Points, in no order, along strands that fork, close into loops and pass close to each other.
(in the rows, 128 means zero)
Points whose rows are less than 171 apart are linked; no others are. Some points are linked to none.
vabar: [174 164 168 137 142 113 121  91 158 123  98 178 128  87  86 108 141 137
 125  84 105 126 103  77 127 134 138 100 117 166 128 126 147 124 169  92
  85 125 119 140 130 138 123 146 101 144 119  90 149 165 163  53 120 118
 103 168 113  60 144]
fal: [150 133 144  89 159 104 132  98 189 175 109  76 106  65 100 109 138 165
  85  67 123 136  86 102 169 139 113 125 166 119 163 136 149 203 144  94
  90 196  96 144 138 161 111 150 100 111  85  95 154 125 191 103 115 112
 138 117  69  87 137]
tobi: [127  68 127 115 163 110 135 131 104 159 119 113 158 122 182 196  98 117
 179 126 137 146  87 138 138 102  99 142 151 145 163 129 146  81 126 140
 164  82 114  87 107  74  87  91 137 145 148 121 107 125  98 115  64 144
 124 118 170 151 110]
reze: [133  80 104  78 167 116 134 116 176 137 101 106 134  87 143 120 167 138
 102 116  98 180  65 143 154 187  86 131 180 112 139 172 178 173 167  94
 110 120 155 163 149 126  86 137 105  96 135 117 183 116 106 108 106 159
 151 103 124 114 111]
tepu: [108 148 141 188  45 138 141 160 139 158 104  87 100 146 128 124 123  97
 113 162 220 120 175 134 131  74 141  83 126 170  80  86  97 110 100 146
 121 115  50  76 175 141 118 165  73 122 153 108  73  81 117 178 111 132
 125 135 139 136 156]
bogo: [150 113 139 134 134 135 132 126 141 110  77 106 153 151 136 169 123 124
 140 123 145 151 109 121 165 138 118 111 121 153 119  91 130  84 148 139
 157  69 101  97 109 101 110 128 109 105 160  89 123 119 118 112 124 113
 114 145 169 128 143]
puro: [100 159 108 181  99 207 129 182 116  92 154  80 136 200 115 100 103 104
 130 172 132 121 194 122 169 120 136  94 146 117  81  68  75 171 104 101
 153 149 113 136 200 156  84 164  45 116 158  96 149  90 130 146 186 130
 142 129  98 173 127]
popo: [163  75 103 154 117 149 135 142 145 111 161 118 100 189 148 140 121 143
 124 131 199 118 104 201 102 140 181 109  95 142 145  82 107 112 106 203
 147 129 102  35 107 106 160 154 164 104 160 151  94  97 128 155 125 132
 180 146 148 140  98]
Nopi: [131 189 180 130 104 114 136  98 145 123  91 170  97 112 106  91 134 121
 138  96  91 120 141  93 118 126 134 108 117 161 132 124 146 102 157  87
  96 129 142 164 142 138 165 142 131 153 141 117 136 171 139  88 126 121
  87 164 135  79 159]
sikiv: [113 188 114 164 109 169 144 172  97  88 156 103 135 195  88  83 118 104
 123 148 127 138 181 139 143 123 147 138 118 107 102  95  77 155 102 115
 131 153 139 144 182 169 144 175  54 121 130 149 129 105 152 163 196 125
 139 128 103 161 145]
piva: [ 89 106  89  94 117  87 138 143  89 215 174  45 115 118 131 130 103 177
 151 151 139 133 152 118 125 109  94 156 157 114 197 110 131 160  90  95
 138 177 140 115 111 166  88 121  97 151 107 177  93  69 125 154  90 106
 161  91 101 139 141]
palav: [101 152  97 132  99 118 120 137 114 179 151 123 125 125 104 106 117 150
 137 133 129  85 182  78 151  93 129 156 117 131 140  73 123 154 103  66
 155 184 135 148 120 221 160 139 141 162  72 132  75 120 128 130 118  91
 121 117 101 111 147]
tad: [ 99 125 131 106 141 104 131  84 151 151 126 104 132 121 157 125 143 144
 139 144  58 101 139 100 140 136 127 123 125 107 115 126 167 116 146  89
 120 128 171 181 112 159 152 114 166 112 156 109 135 133 106  59 138 122
  69 132 145 101 153]
zala: [113 119 113  73 139  89 138 150 125 211 129  35 106 107 107 118 116 181
 127 110 157 160 118 133 155 120  95 168 157 124 196 111 140 178 101  97
 142 185 120 112 116 171  84 132  79 142  73 145 118  71 171 157  96 102
 184 101 103 131 130]
Dodil: [119 149 143 120 138  87 111  88 168 161 138 119  80  72  89  98 115 155
  95  52 115 120 134 104 146 111 113 114 149 116 159 128 162 207 135  82
  69 196 123 173 142 178 138 153 117 148  85 100 131 118 185  84 107 106
 126 134  47  68 138]
Lufa: [ 49 117 123 107 135  99 138 107 120 148 166 132 129 135 198 164 120 108
 165 148  45  99 142 140 129  99  82 144 144  85 138 180 170 105 148 127
 122  90 205 178 134 105 139  84 179 146 159 159 133 133  57 106 140 173
  71  84 129 141 116]
kalez: [119  57 106  78 159 106 142 128 137 169 115  79 125  98 150 137 132 164
 116 135 131 160  80 162 134 167 104 145 162 108 171 156 154 148 121 114
 116 129 139 135 111 124  85 111 120 102 127 147 159 106 109 133  80 127
 172 109 132 106 104]
lev: [147 132 141  98 158 136 110 149 144  82 108 142 147 142  88 136 145 111
 163  88 118 215 101 141 133 161  94 108 158 163 138 153 131 140 189 123
 119  88 152 151 155 108  67 141  44 124 114  78 171 111 159 130 156 158
 149 134 151 159 117]
tez: [127  97  94 130 141 117 114 142  80  84 145 127 133 133 159 118 132  95
 115 150 133 156 120 187  71 149 146 127 139 114 126 149 105 130 104 172
 123 129 137 130 159  78 113 114 149 118 129 176 133 144 105 207  96 158
 163 147 116 151  94]
Sape: [138 158 161 168 101 150 117 141 121  51 112 194 114 132 108 124 136 106
  81 123 188  97 144 138 104 115 184 132  74 130  95 133 112  95 123 168
  93 117  85  83 141 115 191 145 168 123 155 161 137 144 158 176 132 116
 133 129 113 133 105]
vor: [117  78 116 100 156 103 119  90 146 154 135 146 149  99 133 159 107 173
 145 123 127  80 121 102 151 137 113 152 113 130 146 128 163 115 126  91
 129 119 120 123  58 157 115  99 176 134 125 110 126 141 113  79  91 100
 104 132 142  81 129]
fopu: [137 124 134 169  83 170 151 148 160 134 117  78 114 171 127 125 122 132
  95 166 192 117 161 146 155 122 144  85 118 147  76  61  81 122 103 140
 138 118  70  62 139 136 131 169  86  87 176  96 104  85 113 146 146 116
 133 143 147 130 151]
nunun: [113 101 136 178  99 131 137 107 102 114 102 139 124 102 179 158 120  65
 110 148 162 113 116 147  98  65 139 108 137 143 107 125 120  72  95 177
 148 135  73 104 168  49 138  99 158 161 174 141 122 144  76 167  40 185
 110 139 147 149 115]
Tov: [106 158 153 114 122  92 119 123 130 141 185 179 113 127 144  79 136 133
 125 147  50  98 156 123 108 123 161 155 109  90 144 187 140 140 134 130
 106 146 227 201 110 146 203 116 182 147 123 148 132 158 139  89 189 109
  93  90 132 141 116]
vusu: [140 104 166 158 121 119 105 125 101 129  73 134 135 132 162 152 119  69
 162 108 161 181 101 113 133 109 116  96 148 170 129 125 121  71 131 161
 141  83  84  96 180  59 106 123  68 135 163  86 116 117 110 160 104 152
 118 140 140 143 110]
Nozu: [147  57  89  68 186 143 129 127 171 101 119 126 162 108 122 133 178 140
 105 123 132 172  66 162 134 209  96 137 168 124 104 179 157 180 163 118
 149 120 143 132 112 133  79 125 126  98 110  92 190 148 111 109 135 152
 179 104 150 149 104]
nitov: [115 177 170 122 104 117 156  99 122 146  78 100 125 153 127 119 116 114
 189 108  94 152 139  81 154 102  96 106 131 155 132  99 132  87 148 102
 140  82 140 168 137 117 116 132  97 130 155  90 116 115 118  68 123 135
  80 143 169 132 176]
nesi: [186 114 151  97 133 147 149 108 199 156  70  72 106  58 138 108 172 128
  62 126 115 175  64 114 146 171 131  78 181 130 130 137  95 149 114 141
 130 184 109 124 143 127  98 137  70  83  88 116 132 129 145 170 112 113
 163 136  75  78 128]
mel: [ 93 122 100 134 116 138 140 146  69 134 159  70 132 171 139  89 132 113
 124 208  90 111 190 107 119 131 130 119 149  82 113 101  98 167  80 121
 142 157 143 179 153 142  94 116  99 115 153 138 114 100  93 171 154 133
 127 127 116 159 142]
defa: [166  93 114  80 178 135 125 128 161 115 112 109 166 125 102 151 141 144
 121 123 135 179  84 144 155 183 122 133 144 131 129 138 144 140 161 126
 146 104 125 121 101 132  91 126 112  86 118  97 165 131 143  97 157 126
 154 128 160 140 126]
Suvo: [110 164 127 121 148 134 113 136 121 121 159 214 134 125 134 163 100 157
 168 105  79 104 109 122 131  86 103 184  79 121 154 162 113  84 137 136
 149 106 163 109  92 112 168  91 213 186 118 174 123 172 159 117 167 123
  89  77 168 135 129]
Basa: [156  58  87 145 121 173 129 150 166  95 155 112  94 200 152 122 127 131
 144 147 168 131 118 208 107 164 162  90 138 138 132  82  75 134 108 202
 156 111 123  62 127  77 115 149 131  85 174  93 116  78 112 137 140 151
 183 153 142 157  82]
tipa: [123 120 121  97 150 117 105 146  98 113 126 122 150 157 113 131 104 108
 185 107 139 197 146 134 116 135 116 122 144 145 149 140 125 128 145 129
 124  94 137 130 153  96  76 115  60 120 133 112 128  99 153 150 155 149
 139 135 141 172 107]
Nar: [197 136 160 102 140 164 130 122 184 137  89  73 139  96 102 126 162 134
  76 116 154 164  75 110 168 153 142  83 160 142 117 114  97 160 127 142
 124 170  93  89 140 146 111 158  59  69  86  89 135 133 171 144 175 101
 159 149  83 108 134]
Navuz: [197 144 164 127 149 139 120 102 173 115  96 125 146  94  83 125 167 134
 102  95 129 164  73  87 155 157 142  92 143 149 115 125 133 139 159 116
 102 135 103 116 141 131 108 161  64  90 106  88 144 157 166  99 163 113
 127 158 103  86 143]
Dez: [114 199 160 155  91 150 124 170 124  92 131 212 111 171  91  99 124 130
 134 129 121 108 161 120 109  91 147 171  89  87 128 158  93  74 114 177
 118 129 175 132 106 111 209 108 177 154 148 176 120 179 160 147 179 106
 103  75 141 181 116]
suv: [ 65 138 100 110 161 110 113 126 135 117 161 165 118 127 181 138 143 107
 136 108  44 128 130 171 117 141  72 145 151  96 136 203 188 147 165  89
 103  93 220 172 155 127 126 112 170 153 143 149 162 134  71  96 136 198
  94  76 146 137 123]
bemor: [139  92 121 138  93 147 135 124 130 127  92  65 114 137 155 116 128 123
  94 184 143 142 114 153 106 154 142  60 159 125  92 112  64 127  72 158
 144 143 102 110 136  83  93 107 106  80 158 110 118 109  75 153 101 129
 151 155 137 113 136]
sapef: [127 154 137 107 162 103 129 112 142 129 124 166 114 104 118 101 116 141
 156  79  73 165 101 144 130 141  99 147 115 135 163 165 170 117 176  78
 106 104 171 162 137 141 133 133 136 156 127 144 164 141 138  76 141 153
 113 122 170 113 145]
sak: [100 187 135 172  83 154 136 178  86  91 136 145 113 193  96  88 105  92
 135 142 157 132 206 140 119 124 146 127 116 128 100 124  76 127  94 141
 100 125 127 148 198 114 134 157  46 126 169 156 119  97 154 186 185 147
 129 124 110 180 124]
zuzu: [135 187 164 157 118 162 100 156 101  37 110 218 119 131 100 110 137 107
  95 113 123 100 141 129  96 109 159 161  88  96 124 146 115  86 127 176
  97 117 143 102 133 105 186 125 186 142 147 169 146 188 157 153 160 121
 117  86 126 155  98]
ridaf: [146 115 145 161 126 123 112 126 124 100  98 147 113  72 141 110 162  98
  94 107 105 170  84 129  99 149 125 124 126 139 114 157 138 108 142 122
 104 120 122 140 186  83 140 153 115 134 123 167 138 157 102 202  62 141
 134 160 100  92 113]
nep: [132 183 158 145 127  96 126  88 141 144 150 127  96  85  90  84 131 133
  79 101  79 100 155  89 108  98 150  91 142 111 121 127 151 207 135 104
  47 189 137 182 150 162 166 163 143 146  83 101 139 136 169  80 109 105
 128 146  30  82 129]
Gogi: [163 147 104 138 192 170  91 146 115  56 126 195 145  97 132 153 171  89
 101  96  93 137  92 139 110 174 117 156  84 131  96 135 149 126 168 132
 136  90 139  90 129 108 114 134 162 137 139 121 144 175 127 114 157 166
 121 113 153 127 107]
vev: [140  71  98 112 135 152 127 131 130  97 123  86 128 136 146 121 149 120
 103 169 131 145  97 182  99 191 135  88 155 111 103 128  85 152 104 155
 155 137 133 130 120  97  82 106 130  71 135 119 140 130  87 144 127 125
 176 155 129 127 123]
zake: [152 149 120 126 186 130 101 128 136  89 126 192 137  88 121 117 151 111
 127  78  69 142  89 133 110 161 106 163 102 137 127 163 166 133 182  90
 109  99 156 132 134 128 116 129 152 146 129 128 165 171 129  79 154 170
 120 108 165 120 121]
ker: [189 106 142 107 144 157 126 125 196 115  93 119 129  87 120 115 186 113
  92 125 100 207  53 132 139 188 115  78 187 144 101 159 108 142 135 146
 133 144 128 148 169 107  78 149  49  83  93 100 156 132 140 178 129 133
 159 144  86 108 117]
Sosud: [ 79  94  72  72 166 112 141 110 119 118 184 104 150 163 128 126 142 149
 162 171 101 136 150 144 129 160  92 130 157  90 128 170 134 178 145 105
 144 106 186 179 109 146  71  88 131 118 131 119 167 105 110 123 159 160
 134 108 150 174 135]
zok: [131 165 130 111 147 108 126 116 128 138 132 151 140 125  94 118 105 158
 167  87 122 147 127 117 139 125 133 158  87 141 152 139 138 110 150 104
 131 110 141 132 107 150 143 126 123 143 110 145 134 135 165  97 156 116
 116 144 160 120 150]
posu: [116 124 138 137  81 114 115 132 114 151 155 192 116 128 106 127 119 138
 141 175 113  30 222  70 141  87 154 154 114 146 115 134 114 151  87 119
 114 160 143 181  73 168 197 102 200 171  74 127  87 113 109 106 105  92
  95 109  84 113  86]
fitin: [133 141 109 121 189 138 103 120 107  97 158 220 149  98 131 162 114 141
 129 102  89  84  94 120 120 112 126 177  68 123 128 148 142 108 130 137
 125  94 142  87  77 117 126 108 213 185 117 141 144 167 154  84 145 131
  99  87 144 110  96]
siz: [130 114 133 167 121 172 134 123 126  90  90 171 136 118 170 201 119 112
 125 122 174  78 112 127 134  88 133 141 100 145 115  96 153  64 127 157
 171 117  75  89  97 100 152 109 198 165 160 124 109 164  95 142  68 143
  92 135 167 131 138]
Rizo: [129 184 121 141 134 114 128 109 133 180 171 103 122 112  92  70 130 125
  89 111  81  86 128  77 129  69 150 104 145 111 109  90 130 201 129  86
  82 211 145 172 148 182 165 156 155 161  62  76 140 118 170  48 126  92
 111 132  48 116 132]
potus: [162 133 113 118 167 148 103 143 147  56 139 163 156 118  96 117 165 112
 126  85 122 188  94 152  99 183 108 133 118 141 115 167 142 153 187 135
 114 113 141 147 149 124  96 156  93 104 104 119 176 156 147 141 175 157
 166 137 129 139 113]
mes: [ 95 102 138 119 147 105 134 108  96 162 138 138 163 113 174 191  70 113
 221 101 124 134 121 106 131  58  72 163 134 140 181 148 144  85 136 128
 156  79 124 100 125  78 109  77 141 178 141 152 108 122 122 116  98 165
  97  96 146 162 122]
Lono: [178  87 128  95 153 147 125 136 144 159 129  90 146 126 108 144 122 162
  95 123 183 140  92 161 135 169 161 122 124 139 135 107 119 155 122 152
 146 154  90  64  84 144 116 149 103  72 102 102 128 125 163 105 162  80
 194 137 118 119 115]
Guz: [124  95 117 120 154 126 107 100 123 113 139 202 153  97 132 167 107 145
 137 121 116  48 128 100 123 112 121 166 100 140 127 134 156 106 118 120
 122 109 117 118  55 130 132  96 213 182 115 117 120 157 117  91  88 110
  82 134 122  86 103]
Ravil: [117 187 133 154  95 124 133 144 101 130 130 148 133 152  87 110 115 140
 129 120 167 110 180 115 128 114 163 158  86 129 120 113 116 116 110 118
 129 139 114 116 125 170 182 156 114 135 107 168 102 137 161 159 143 102
 131 136 115 135 150]
Levo: [171  83  98  91 176 151 123 138 143 113 167 117 158 157 105 155 124 150
 121 130 172 159 109 185 127 182 152 135 111 121 130 118 131 150 144 150
 149 117 114  76  79 136 113 131 131  75 123 117 143 123 149 108 189 111
 188 132 140 154 109]
deni: [150  82 105  82 191 105 126  97 152 145 126 145 167 101 110 154 125 167
 135 122 118 129  83 115 161 161 119 150 117 126 134 143 168 130 149  90
 140  98 125 108  75 144 101 109 162 120 131 105 163 139 135  51 133 122
 125 105 165 110 115]
Doda: [137  69 124 137 108 116 135 121 129 135 112 148 128 114 152 200  85 146
 186 120 180  87 136 119 142 101  85 170 145 165 163 116 150  96 112 124
 172 120  90 115  71 138 126  93 171 166 110 130  80 127  92 141  64 117
 110 160 155 106 148]
rase: [116 164 163 145 112 130 140 126 112  89 135 135 134 140 111  66 170 100
  85 194  67  79 188  90 106 137 186 123 115  66  81 144 119 166 116 131
 101 158 159 196 137 151 183 136 157 103 148 120 141 158 110 132 186 118
 101 130 119 131 127]
padir: [ 82 156 140 124 129  75 107 105 121 174 201 142 103 108 138  95 117 135
  89 133  69  85 171 107 132  95 152 122 121  85 140 164 163 191 110 108
  84 201 190 196 113 198 197 143 164 148  88 121 134 105 157  72 124  84
 115 103  57 102 118]
nipu: [151 100 140 164  52 110 116 162 145 180  77  86  87 135 141 145 121 138
 130 142 228 131 121 150 120 109 148  87 177 187 145 101 104 115  84 176
 164 148  63  63 134 129 106 132  99 129 106  97  68  99 117 169  65 116
 176 159 135  99 134]
dib: [109 143 129 107 121 109 142 100 136 169  98  66 130 129 133 131 124 152
 149 134  96 137 142  91 159 122 102 131 134 125 144  97 146 118 135  91
 139 119 136 160 118 153 122 124 114 111 137 112 117 109 116  94 110 114
  93 139 145 114 168]
vefeb: [143  50  98 124 118 138 124 152 119 141 147  85 134 182 157 154 105 139
 163 149 154 131 115 180 109 151 146  84 153 137 151  98  94 125  91 193
 166 116 122  62  98  76  90 108 122  93 163 113  79  73 104 110 125 124
 177 130 171 181 114]
zem: [ 94  85  84  55 161  98 143 102 138 152 153  94 140 157 124 129 128 187
 150 146 110 169 115 136 162 155  79 129 186  98 160 171 161 186 147  79
 139 111 179 156 101 148  84  96 126 109 126 131 177  75 115  97 137 180
 138  76 151 164 113]
tor: [124 125 149 187  53 123 135 131 149 130  90 116  97 128 143 137 119  84
 119 150 213 135 133 144 113  80 151  70 122 174  89 122 100  77 100 177
 118 113  45  82 174  95 128 139 100 122 157 112 108 103 112 190  77 151
 120 155 139 130 141]
fos: [149 127 146 166  99 142 117 123 135  91 125 170 116 132 104 130 134 122
  71 134 218  83 151 129 105 122 194 101  81 148  84 111 108 122 112 158
  98 125  54  60 119 137 169 146 160 107 128 131 118 128 153 156 114  98
 157 157  99 105 100]
Zatag: [153 108 122 160  69 145 121 186 137 187 104  72 110 149 130 142 120 164
 123 141 231 100 144 156 136 119 139 108 170 173 144  58 109 137  96 140
 182 153  81  43 101 161 111 151 105 128 102 108  46  78 118 139  92  91
 190 127 146 120 152]
lag: [117 192 202 160  68 131 150 122 131 108  61 164  89 116 107 107 138 101
 143  93 135 123 134 108 113 105 120 108 118 168 136 131 134  77 154 105
 100 115 103 161 164 109 160 140 107 168 137 135 122 167 116 150  97 140
  91 158 142 102 160]
nonan: [124 124 161 186  65 133 140 119 137 115  73 141 114 106 156 163 128  79
 124 132 188 115 125 123 118  76 134 106 122 167  98 122 126  72 122 157
 133 112  47 120 162  85 139 112 137 154 147 121 121 138  87 180  40 155
 101 159 151 119 141]
fadi: [110  98  88  86 176 103 142 106 110 127 199 129 143 133 129 122 149 150
 130 178  99 109 131 144 108 170 126 153 121  61 131 161 142 170 137 126
 140 122 168 167  94 167 123  95 171 103 124 162 145 142 101 131 180 133
 140 108 138 151 131]
pev: [ 92  97  95 108 154 102 141 123  93 102 188 133 132 129 164 126 147 117
 117 185  94 102 141 167  86 157 122 157 135  60 142 171 139 154 123 150
 124 109 187 172 127 126 126  94 188 119 134 185 139 152  80 183 137 145
 134 117 118 156 111]
bape: [123 162 153 126 149 124 140 120 119 124  92 148 129 124 138 129 113 108
 183  86  79 160 106 121 136 119  84 137 118 153 153 144 153  79 181 100
 128  68 156 152 144  96 116 121 121 156 144 122 136 143 114  87 112 158
  82 127 179 125 145]
lofaf: [122 180 180 181 120 170 133 134  92  98  82 178 101 109 146 151 127  85
 146  86 104 110 114 124 120  83  97 164 113 153 145 139 143  49 150 136
 125 102 119 127 151  62 156 125 148 206 141 145 128 184 115 141  84 170
  77 111 158 122 139]
soru: [ 79 153 112 154 108 169 115 162  81 114 147  81 137 176 126  81 111  87
 146 174 105 134 206  86 137 118 129 104 158  96 109  91  83 180  72  85
 147 180 117 163 207 143  62 132  56 125 156 102 121  94 130 159 175 133
 135 118 100 175 131]
gol: [108  92 145 140 143 106  98 119 172 133 105 167 105  57 146 129 121 128
 105  65 102 132  93 128 156 139  85 140 137 122 152 171 206 138 162  88
  77 137 136 151 130 137 136 164 121 160 132 127 139 143 106 120  47 124
 114 147  90  49 133]
Kuz: [116 177 160 168  80 151 135 154 101  70 108 159 109 168 122 111 114  83
 132 127 160 126 164 147 104 111 134 113 107 132  98 130  92  90 117 174
  93 100 108 137 186  77 139 134  96 131 173 160 131 115 136 195 159 163
 110 132 133 175 121]
moba: [146 193 116 128 145 121 134 101 108 167 178 131 151 128  80  76 135 143
 115 121  91  96 138  88 136  91 168 127 115 128 103 109 117 170 127 109
  93 161 142 164 122 175 153 152 139 139  75  91 153 134 176  31 162 104
 104 142  96 117 131]
duga: [145  84 134 159  73 120 128 143 133 157  82 105 111 121 149 175 105 144
 148 137 212 100 137 119 142 118 116 127 163 172 148  92 134 105 100 140
 171 132  67 101  93 140 111 100 149 133 117 108  71 120  92 142  51 109
 139 164 154  98 152]
vilav: [132 143 139 182 143 176 123 133  87 103  88 164 120  87 178 193 147  84
 122 102 126 118  91 135 134  90 106 170 113 149 119 129 147  65 137 148
 158 111  96  98 141  60 145 124 158 196 155 128 116 161 109 152  53 181
  86 131 157 127 130]
bira: [112 179 123 120 118 123 127 154 119 132 166 202 133 160 121 123 115 147
 169 135  88 118 140 121 124 110 124 179  83  97 145 169  83  96 129 157
 144 117 188 145  99 124 182 101 172 156 128 188 112 159 161 133 199 109
 101  83 151 173 129]
bodob: [ 99 190 189 166  45 132 149 136 110 105  80 134  98 130 104 102 137  87
 122 127 161 128 160 114 104  88 143  95 112 148  98 136 104  89 112 137
  77 116  90 154 198  97 142 139  86 144 152 153 118 123 121 196 112 148
 105 143 132 138 155]
Nugor: [107 126 114 133  92  97 152 133  87 165 151 113 145 154 151 164  90 147
 186 150 160 101 169 115 113  90 114 146 122 137 147 111 130  93  96 154
 159 118 107 111 105 119 131 101 131 157 137 180  83 113 122 161 100 123
 125 130 137 158 148]
Lasa: [118 102 115 131 156 108 124 128  84  82 158 147 128  89 158 115 146 107
  91 151 103 128 126 172  76 152 139 168 117  76 147 173 134 146 118 157
 110 127 157 150 147 115 144 126 194 123 122 204 144 170  99 208 100 135
 156 120  99 143  99]
seki: [134 160 116 105 144  96 132 108 105 153 204 183 156 135 111  96 133 153
 126 155  75  84 152 101 115 115 170 157  84  94 118 164 116 144 124 142
 116 127 175 165  89 161 169 110 177 148 100 138 143 148 165  72 192  97
 113  97 115 138  99]
Maso: [118 131 112 102 137 100 140 126 111 150 150 124 151 142 130 162  96 162
 182 135 127 126 134 120 134 121 113 160 100 128 144 128 135  99 129 127
 158 102 132 120  85 135 131 102 142 137 123 170 114 119 132 130 137 118
 117 121 159 146 147]
fil: [ 85 130 108  98 151  93 119 107 158 122 148 126 106 128 158 117 141 126
 126 121  55 155 123 160 131 153  88 115 166  90 132 175 193 160 166  83
  94 121 210 203 159 151 122 128 137 121 149 128 179 110  92  72 149 173
 101 106 133 121 152]
gurok: [139 112 130  74 166  98 138 106 189 152  98  91 112  84 112 114 149 170
  95  84 110 183  69 119 182 167 101 132 188 111 167 160 179 189 159  88
  99 162 132 165 143 147 107 150  95  98 124 113 186 107 165  87 122 152
 139  96 110 110 127]
rarap: [131  68  77 108 173 139 116 144 109  88 143 123 136 138 165 151 144 103
 125 144 133 152  82 202  84 172 127 113 147 118 118 131 108 132 111 161
 157 114 145 108 123  79  85 100 153 113 140 127 128 136  84 151 100 150
 169 136 147 151 100]
mufun: [107 163 163 157 124 134 139 127  90 131 104 168 128 127 154 168  87 105
 201  79 129 124 127 121 122  58  87 174 119 156 172 145 141  62 141 138
 142  86 122 120 135  63 138  95 134 211 122 157 118 149 136 135 105 164
  89 110 155 144 143]
Vugup: [121 113 135 132 104 127 121 106 129 147  99 104 123  97 121 127 132 151
  95 140 153  98 153  88 123 134 138 124 126 128 123 104 132 144 111 103
 115 154  95 134 108 160 139 117 153 111 111 125 105 148 118 144  84  98
 132 163 104  75 144]
lele: [141 127 134 163  99 161 129 130 150 121 129 136 134 158 111 138 135 138
  82 152 210  75 162 122 135 128 174  98  86 148  79  70 110 111 118 133
 119 112  57  51 100 151 164 141 136  93 166 103 102 117 131 120 143 104
 126 150 127 112 128]
pubop: [118 147  95 131 128 124 116 124 124 187 155  92 136 115  92  77 121 130
  89 135 117  69 151  68 138  84 138 138 131  96 128  67 123 185 120  64
 133 218 133 139 127 218 144 138 152 155  60 110 109 119 145 106 122  80
 136 112  56 109 132]
gub: [ 67 135 144 119 113  92 136 125 132 146 169 138 118 142 180 125 133 120
 145 171  43  83 157 125 122 114 125 146 120  78 132 177 154 113 143 140
 129 130 224 205 108 129 191 104 183 143 144 165 123 142  86 120 164 131
  70  83 134 146 123]
moru: [163 152 121 137 156 165 111 139 141  39 133 173 147 148 103 136 141 109
 130  88 135 150 121 156 116 167 125 135  93 138 112 125 124 121 187 142
 128  88 138 107 129 118 124 145 114 103 141 119 163 144 155 122 204 145
 132 141 142 135 119]
Sufov: [107 202 143 128 101 152 163 136 132 157 130 175 125 184 127 105 118 131
 178 121  94 115 173  93 155  96 128 132  83 142  99 120  99  60 139 129
 164 121 168 155  98 134 182 120 130 146 142 137  97 138 144  60 202 109
  72 114 188 158 158]
tuf: [172  79 110 113 167 145 119 151 142 108 144 136 131 167 144 172 121 141
 136 116 170 158  91 190 121 157 152 129 102 140 142  96 135 107 137 170
 157  98 112  51  95 106 131 143 147 104 145 127 124 118 135 140 143 116
 169 143 149 140 103]
Vip: [112 170 138 111 125 124 149 101 139 157 138 140 133 148 138 100 144 136
 163 131  59 110 160  86 145 113 141 121 100 131  95 119 128 106 145  95
 144 143 182 179 106 153 177 118 153 131 147 101 122 132 133  30 187 116
  63 133 181 126 162]
kuvo: [163  95 111 131 117 154 123 156 130 179 144  83 141 153 110 140 118 170
 105 130 207 100 135 154 135 140 161 124 120 144 140  62 108 158 108 131
 164 164  91  34  80 169 131 159 103  97 101 118  85 104 144 114 135  72
 197 126 121 120 137]
fozed: [182 118 141 109 127 175 123 154 168 124 115  61 126 150 107 131 142 131
  96 136 158 183 108 157 160 158 137  94 167 153 112 104  79 162 122 153
 143 147 110  96 151 122 103 169  45  63 102  86 145  99 162 166 180 115
 181 159  88 136 119]
Desad: [ 80 150  92 117 102  90 142 132  99 200 168  78 116 129 128 113 106 155
 162 142 113 128 173  99 142  93 105 163 127 122 173 107 133 140  98  86
 144 159 152 154 128 179 134 135 114 159  96 167  91  90 133 153 108 111
 126 106 100 133 160]
nare: [138  95 133 152  93 117 132 111 134 121  88  96 105 101 153 114 142 107
  86 157 142 161 100 132  95 135 144  83 147 134 104 135  98 106 100 148
 121 141  93 123 160  85 126 125 120 105 134 148 132 137  86 205  54 137
 141 167 109  90 122]
Tanir: [103 160 128 160  68 106 147 157  85 140 129 122 128 156 121 122 112 131
 135 150 177 104 190 124 110  92 150 145 110 130 122 117 114 104  88 148
 128 136 101 128 142 142 158 141 121 147 129 187  91 114 134 201 106 121
 135 128 124 158 149]
Pak: [157 108 127 115 148 117 115 126 147 113 113 115 120  80 121 103 168 117
 101 111 116 203  74 144  98 175 118 116 150 126 130 163 138 154 145 130
 102 141 131 167 180 103 100 151  77  99  99 153 156 140 132 190 108 131
 166 146  87 101 107]
rofen: [152 164 141 134 138 118 111 114 108 104 131 161 143 120  89 112 121 134
 122  97 151 127 135 123 114 140 163 149  82 127 126 133 133 122 138 128
 105 121 109 117 117 143 153 145 125 126 106 146 140 155 171 131 155 102
 138 155 109 105 120]
Lozak: [151 134 120 141 104 191 125 174 140 116 132  50 127 174 115 118 117 118
 117 158 151 161 151 135 177 136 131  93 169 141 103  78  69 175 106 120
 150 153 116  93 177 126  82 168  37  92 131  77 139  74 154 158 179 120
 167 147  92 162 127]
vila: [101  75 109 102 128  98 145 120 100 174 157  64 115 110 151 129 114 169
 123 153 137 126 123 148 105 146 120 147 141  98 173 131 138 146 100 121
 117 157 137 138 100 143 107 105 142 111 121 179 120 111 104 157  78 109
 166 132 116 111 133]
Naku: [123  72 128 100 145 122 135 116 113 138  89  93 164 134 157 166 101 104
 165 140 123 163 115 114 150 133  96 112 165 140 132 117 130  97 135 134
 152  63 130 119 115  81  63  97 110 100 162  87 116 110 101  95 102 133
 113 121 169 158 121]
livu: [141 114 133 140 143 138 123 118 124  95  92 145 148 118 144 156 134 122
 113 124 139 111 107 118 129 141 140 128  96 132 106 110 145  82 136 134
 145 101  93 101 107 107 133 117 169 126 156 127 125 164 105 127 103 117
 103 151 156 107 130]
vedol: [148 150  98 115 165 124 131 103 100 143 193 135 177 145  84 113 133 147
 113 164 105  86 138 104 130 131 168 136  95 102  84 124 120 157 128 143
 119 130 138 137  90 165 129 123 149 103 106 113 159 138 156  42 204 114
 117 125 106 134 117]

A fork is a point with three links, a tip a point with one. Leave the first point through the second and follow the links. Name the first fork or tip that comes.
ker / Pak | zem
fopu / lele | defa
Rizo / moba | fil
Guz / fitin | nunun
tez / rarap | Nar

A piece is two or more points that can be reached from each other along the links. Count, over all rows, the pieces, the separate loops (a circle has one, a figure eight two, a Y none), the forks (points with three links) and the tips (points with one).
pieces | 4
loops | 4
forks | 9
tips | 9

A tip is a point with one link. Name the tips that can be reached along the links from each point below, in the order of the rows.
vor | zala, nunun, Doda, vefeb, fil
Nugor | tipa, Sufov
bemor | mel, zem
